The views of a scene show one set of named points, each view turned or mirrored, and shifted as a whole, with a little noise and some points left out.
In the rows, 100 means zero.

Scene 1
View 1
Q_341: [ 98  82 118 111 106 121 127  72 142 101  90  85  88 106  98 110  74  89
  91 107  70]
Q_89: [ 83  86 105  81  97  82  87  84 107  99  85  94 100 101  88 102  87 114
  91 125 120]
Q_701: [ 88  87  95  73  93  80  97  89  98  97  89 102  94  98  76 110 100 119
  99 113 122]
Q_601: [ 92  88 101  90 101  99 105  82 111  97  90 102  96  93  86 117  86 107
  93 111 102]
Q_253: [ 92  88  95  85  98  96 106  83 104  96  93 109  94  90  81 121  88 111
  93 108 108]
Q_671: [ 87  83 102  77  93  88 105  86 109  96  83  95  93 105  78 106 101 115
 104 113 110]
Q_212: [ 92  80 121 105 106 108 107  71 139 101  85  80  93 108 101  99  74  95
  92 120  85]
Q_12: [ 82  95 102  85 106  66  51  82 103  97  88 101 114  84 106  99  62 113
  67 143 140]
Q_217: [ 90  92 104  99 107  92  77  78 119  97  91  99 105  87 105 107  62 102
  73 127 114]
Q_333: [ 89  77 104  70  82 101 141  89 113 103  82  89  76 122  59 108 127 119
 125  97  94]
Q_935: [ 91  93 106 106 113  96  75  73 122  98  92 100 108  79 113 110  52  93
  66 128 107]
Q_987: [ 86  86  97  75  94  79  91  86 102  98  88 105  97  96  81 111  95 116
  94 121 123]
View 2
Q_935: [ 94 137  89 111 114 115 103  80 120 105  53  78  79 106  62  85  94  87
 124 102  86]
Q_89: [ 99 130 109 107  96 124  90  92 123 106  69  89  83  88  77  90 107  88
 115 102 101]
Q_212: [ 84 135  79 113 103 131 107  89 128 111  65  63 100  87  80  85 116  86
 123  78 133]
Q_12: [112 131 122 103  94 123  72  93 126 103  51  98  66  92  60  86  93  87
 127 124  76]
Q_341: [ 74 137  68 117 109 125 128  84 119 112  80  58 109  93  89  88 120  92
 113  68 137]
Q_253: [ 93 128 110 110  96 118 103  90 114 106  98  94  92  94  96  96 114  95
  99  90 103]
Q_987: [100 127 126 105  90 124  85  96 121 105  92 101  87  82  93  96 116  92
 102 100 103]
Q_701: [ 97 123 129 108  88 126  84  98 121 106  97 100  91  82  99  97 120  93
  98  99 105]
Q_671: [ 93 127 118 109  87 127  89  99 123 109  94  93  95  80  97  96 123  93
 101  87 120]
Q_333: [ 81 125 106 111  83 132 100 101 125 111 112  82 114  71 115  98 139  94
  95  67 146]
View 3
Q_671: [101  96  89  99 106  97  76  98  90 106  93  92  84  68 106 113 111  99
  85  75 114]
Q_601: [106  98  87  96 102 100  87 106  80 113  90  97  95  87  93 107 105 101
  94  89 111]
Q_341: [141 118  73  81 114  94 105 109  79 114  80 126 107 126  82 128 122 101
 104  76 106]
Q_89: [ 94  99  90 105  99 105  70 105  71 110 103  82  83  72 102  99 109  91
  94  74 116]
Q_987: [ 91  91  93 106 100 102  73 102  83 108  98  82  85  66 103  99 104 100
  88  84 113]
Q_12: [ 75 101  94 124  82 117  64 116  38 117 117  66  81  73  97  71  95  78
 105  82 121]
Q_212: [124 123  75  93 105 100  85 111  61 113  97 106  89 110  96 115 121  85
 107  57 115]
Q_701: [ 91  88  94 102 101 100  74 102  91 107  94  83  86  62 104 104 105 105
  85  86 113]
Q_217: [ 99 107  86 109  90 111  83 115  50 121 101  88  93  98  90  87 101  81
 108  84 116]
Q_935: [101 112  84 110  87 114  85 119  38 123 104  89 100 107  83  88  99  78
 116  85 112]
View 4
Q_253: [ 97 110  90 106 123  98 105  89  96 104 107 107 111  95 114  89  92  98
  97  91 117]
Q_217: [ 92 101  75 101 121 107  82  73  85 118  96 113 105 117  86  68  90  94
 114  96 108]
Q_701: [100 117  79 105 123  81 103  85  97 108 110 115 110  91 110  71  82  87
 106  88 124]
Q_333: [113 128  78  78 114  67 121 111 107  93 120 112 123  90 144  92  99  91
 107  92 138]
Q_12: [ 86 101  78 125 131 103  76  54  84 130  98 116  93 102  71  46  69  82
 118  88 105]
Q_89: [ 99 115  78 107 125  87  97  77  94 116 109 113 105  96 102  62  82  85
 112  89 120]
Q_935: [ 88  94  75  99 119 117  78  73  83 118  91 117 105 129  77  71  94  96
 114 101 104]
Q_987: [102 117  87 113 128  88 103  79  96 111 109 111 106  86 111  70  80  88
 103  84 122]
Q_601: [ 97 109  86 100 121  97 104  91  95 104 107 111 113 105 111  88  92  98
 100  93 117]
Q_212: [103 110  57  67 107  92  90  98  90 107 101 119 120 131 106  79 102  92
 124 108 124]
Q_341: [105 106  64  57 104  95  98 110  91  97 101 115 125 134 114  96 115 102
 115 112 122]

Which points are out of place in each view (at most two, in the order of its rows)? Write none if all are in place.
view 1 | Q_333
view 2 | Q_89
view 3 | Q_341
view 4 | Q_701

Scene 2
View 1
Q_983: [ 89  98  94 104  87  96  95 102  91 105  85 104 106  84 103 109 105 102
 103 121  95]
Q_978: [ 85  90  89 117  89 105  92 100 104  98  86 102  97  86 103 103  98  99
 100 118 106]
Q_105: [ 85 100  97  97  85  91  96 101  88 105  86  98 110  87 103 111 110 100
 109 120  92]
Q_530: [108  98  83 135  97 121  82 111 110 102  90 125  87  69  89  99  89 109
  79 135 106]
Q_531: [ 93 110  85 114  86 102  80 122 105 106 102 112 109  77  85 106 119 119
 101 147  89]
Q_492: [ 67  72  93 111  86 100 105  84  99  93  74  85  91 101 119 104  88  80
 107  91 120]
Q_950: [ 90  80  86 133  95 119  93  97 111  94  82 109  81  82 105  98  79  93
  88 112 119]
Q_6: [102  97  95 111  94 106  98  93  88 106  78 113  97  77 104 106  90  95
  90 118  97]
Q_661: [ 90 103  92 106  87  98  90 108  95 105  90 106 108  82  97 108 112 107
 104 132  93]
Q_922: [ 77  88  90 112  87 102  96  99 101  97  85  95  99  91 105 105 100  97
 106 113 107]
Q_59: [ 78  93  88 113  85  99  90 107 104  99  92  97 103  89 100 106 108 104
 107 123 104]
Q_26: [ 77  98  90 106  83  95  88 110 100 101  94  97 108  88  99 107 115 107
 112 127  98]
Q_412: [ 94 101  90 114  90 104  89 107  99 104  90 111 103  79  96 105 105 106
  97 131  97]
Q_980: [ 87 110  98  90  83  86  92 107  84 110  92 100 120  85  97 114 122 108
 113 132  81]
View 2
Q_661: [101 100  95  98  93 106  97 113  77 111 101  99  86 105 108  94 114 107
  98  85 124]
Q_412: [100  98 100 100  90  97  92 115  81 112 104  97  89 103 104  97 115 112
  95  84 123]
Q_980: [ 98 102  84  91 100 124 110 107  71 106  92 104  82 103 120  82 114  97
 100  87 123]
Q_59: [108  98  97 100  93 108  93 114  81 116 121  96  90 106 107  96 120 110
 113  92 122]
Q_492: [114  90 104  99  99 112  84 115  94 116 149  89 106  80 111  94 128 116
 140 103  86]
Q_26: [108 100  93 100  95 110  98 112  74 115 111  97  84 115 107  95 118 106
 106  89 133]
Q_530: [ 98  93 115 108  80  68  73 121  90 117 107  92  95 103  88 112 112 126
  82  75 126]
Q_983: [100  98  96  96  95 108  97 113  82 110 107  99  92  95 112  90 117 107
 105  89 111]
Q_950: [107  89 116 107  86  80  71 120  96 119 134  88 103  92  93 108 120 127
 111  86 105]
Q_531: [102 103  97 104  86  93  92 114  73 116  95  99  78 123  97 101 112 111
  83  79 148]
Q_978: [106  94 103 101  92 100  87 115  86 115 122  93  94  97 103 100 120 116
 112  90 112]
Q_922: [108  96  99  99  95 108  90 114  86 116 127  94  95  97 107  96 122 112
 119  95 109]
Q_6: [ 89  93 106  96  90  89  86 117  88 105  98  99  97  82 106  95 113 116
  91  80 101]
View 3
Q_531: [116 100  85 107  69  86 107  80  92 104  94 100  78  65 115  96  93 112
 107  90  66]
Q_950: [ 92  84 107 111  94  97 104 103 105 100 125  89 110  73 100 109  88 128
  99  95 116]
Q_980: [ 97 124  98  97  67  88  94  92  97  91  91  84  83  81 107  99 101  71
 102 109  62]
Q_26: [ 97 113  99 105  69  86 106  92  93  98  92  82  95  71 101  99  92  99
 102  92  72]
Q_983: [ 93 110 104 101  78  92  95  99 102  92 105  86  93  81 103 104  98  89
 100 106  83]
Q_6: [ 95  98 104 102  87  98  90  99 109  92 121  97  90  82 109 108 102  98
 101 114  97]
Q_59: [ 91 110 104 106  74  89 103  99  97  99 100  78 103  75  97 102  90 101
 101  94  86]
Q_922: [ 84 107 110 108  81  92 104 105  99  97 107  74 111  77  93 105  89 107
  98  93  98]
Q_412: [101 102  97 105  77  92  99  93 100  97 105  92  88  74 106 102  96 102
 103 100  82]
Q_492: [ 66 108 123 106  88  94 101 119 105  91 117  64 127  86  82 113  89  98
  93 100 116]
Q_105: [ 89 117 106  99  74  91  94  99 101  91 101  81  93  82 100 105  99  81
 100 107  79]
Q_978: [ 91 102 105 107  83  92 101 101 102  97 110  83 104  76  99 105  92 106
  99  98  96]
Q_530: [113  78  91 112  88  94 103  88 104 104 120 108  85  65 116 105  93 133
 105  96  98]
View 4
Q_412: [ 89  99  88  85  81 105  96 120 108 110  93 108 100 127  98 111 113  96
  89 118 119]
Q_59: [ 86  92  94  88  83  97  85 114 112 113  98 112  95 125  98 103 113  87
  95 124 105]
Q_950: [ 78  91 105  70  65  97 101 117  99 109 102 103 106 108  93  94 125  82
  96 130 128]
Q_531: [ 76 114  79  98  85 112  86 128 106 101  88  94  96 134 105 119 102 108
  88 107 121]
Q_983: [100  92  88  86  84 102  99 114 112 118  96 122 100 128  94 110 117  90
  88 120 112]
Q_6: [100  91  90  73  76 103 114 118 104 116  94 118 110 121  91 106 124  89
  86 123 130]
Q_661: [ 95  99  84  91  87 105  92 118 112 113  92 113  99 132  98 113 110  96
  88 116 112]
Q_105: [106  89  86  89  88  98  96 111 117 123  95 126  97 133  94 109 114  89
  88 121 105]
Q_530: [ 70 108  93  75  67 111 104 130  93  97  90  89 109 114  99 108 116 100
  89 117 146]
Q_26: [ 86  99  89  97  88 101  82 117 115 110  95 109  92 131 101 110 106  94
  95 118 103]
Q_922: [ 89  86  99  82  79  93  92 110 110 118 100 116  98 120  94  97 118  81
  96 128 105]
Q_492: [ 96  68 114  66  70  84 101 100 109 126 111 127 103 106  86  80 134  63
 103 143 105]
View 5
Q_6: [100 104  91 106  98  92  95  95  79  92 100  90  84 103  91 102  99 138
 110  84  88]
Q_978: [ 86 106  91 101  99 107  96  92  73 107 108  88  95 108  90 108  97 128
 117  86 107]
Q_983: [ 92 100  92  90  96  97  87  84  87 102 106  93  96  98  92 109 100 127
 111  88  97]
Q_105: [ 91  98  92  88  90  94  82  78  95 102 109  95 102  97  90 109 102 121
 111  92  96]
Q_412: [ 87  98  91  87 107 105  91  91  79  99 104  94  93  98  97 113  99 138
 107  83 102]
Q_492: [ 84 124  95 124  76  98 102  91  78 121 113  79  98 120  71 100  95 102
 134  96 110]
Q_950: [ 87 115  89 119 104 109 110 108  55 107 102  81  85 118  86 103  92 135
 120  80 111]
Q_531: [ 82  86  86  68 124 117  88  90  74  97 103  98  98  89 111 121  99 150
  98  77 110]
Q_980: [ 90  89  94  71  96  94  75  72 104  99 108 100 107  87 100 114 106 126
 104  92  93]
Q_922: [ 83 109  92 100  93 104  93  87  79 112 110  88  99 107  87 108  96 118
 119  91 108]
Q_26: [ 79  95  92  77 105 111  87  81  84 109 110  94 105  95  98 118  98 128
 110  87 112]
Q_530: [ 90  99  86 100 123 113 105 110  51  93  95  88  79 105 101 111  95 160
 104  70 105]
Q_661: [ 85  92  91  76 104 104  84  81  90 103 108  96 102  94  99 115 101 130
 107  88 104]
Q_59: [ 81 103  92  89 100 109  92  86  80 111 110  91 102 102  92 113  98 124
 116  90 112]
View 6
Q_6: [102 115 102 101  71 109  95  96  99 124  98 114 101 116  94 109  85 119
 104  86  95]
Q_922: [113 104  96 107  92  93  82  95  91 109  99 126 104 108  95 116  87 125
 108  98  78]
Q_412: [ 95 124 112 105  84  93  76 104  99 119  87 121 102 108  95 110  83 118
 108  92  86]
Q_59: [111 106 101 106  97  84  74 101  94 108  90 128 104 101  95 110  89 127
 106 100  76]
Q_661: [ 98 120 111 104  88  92  76 107 102 118  80 123 101 101  95 104  86 122
 104  96  86]
Q_492: [133  82  75 107  91  98  94  82  81 103 117 126 108 116  96 124  92 131
 106  96  74]
Q_983: [104 110 102 103  84  96  83 103 101 119  86 121 103 104  94 102  87 124
 100  95  87]
Q_26: [100 119 111 106  98  82  67 108  98 111  80 128 103  99  95 109  86 123
 107 100  78]
Q_531: [ 79 143 129 107  91  81  63 113 102 118  75 123  99 104  95 113  78 113
 115  93  84]
Q_978: [107 112 102 105  87  94  83  95  92 113 101 124 104 113  95 120  85 122
 110  92  82]
Q_105: [109 104 100 102  89  95  82 103 103 117  82 121 104  98  96  96  91 127
  95  98  87]
Q_950: [105 117 100 108  78 100  89  86  83 112 121 123 102 131  94 139  79 117
 120  85  82]
Q_980: [103 111 109 102  92  91  74 113 109 120  67 121 103  87  97  85  92 127
  91 100  88]

Which points are out of place in each view (at most two, in the order of its rows)? Write none if all are in place.
view 1 | Q_531, Q_26
view 2 | Q_6
view 3 | Q_922
view 4 | Q_950, Q_492
view 5 | Q_661
view 6 | Q_59
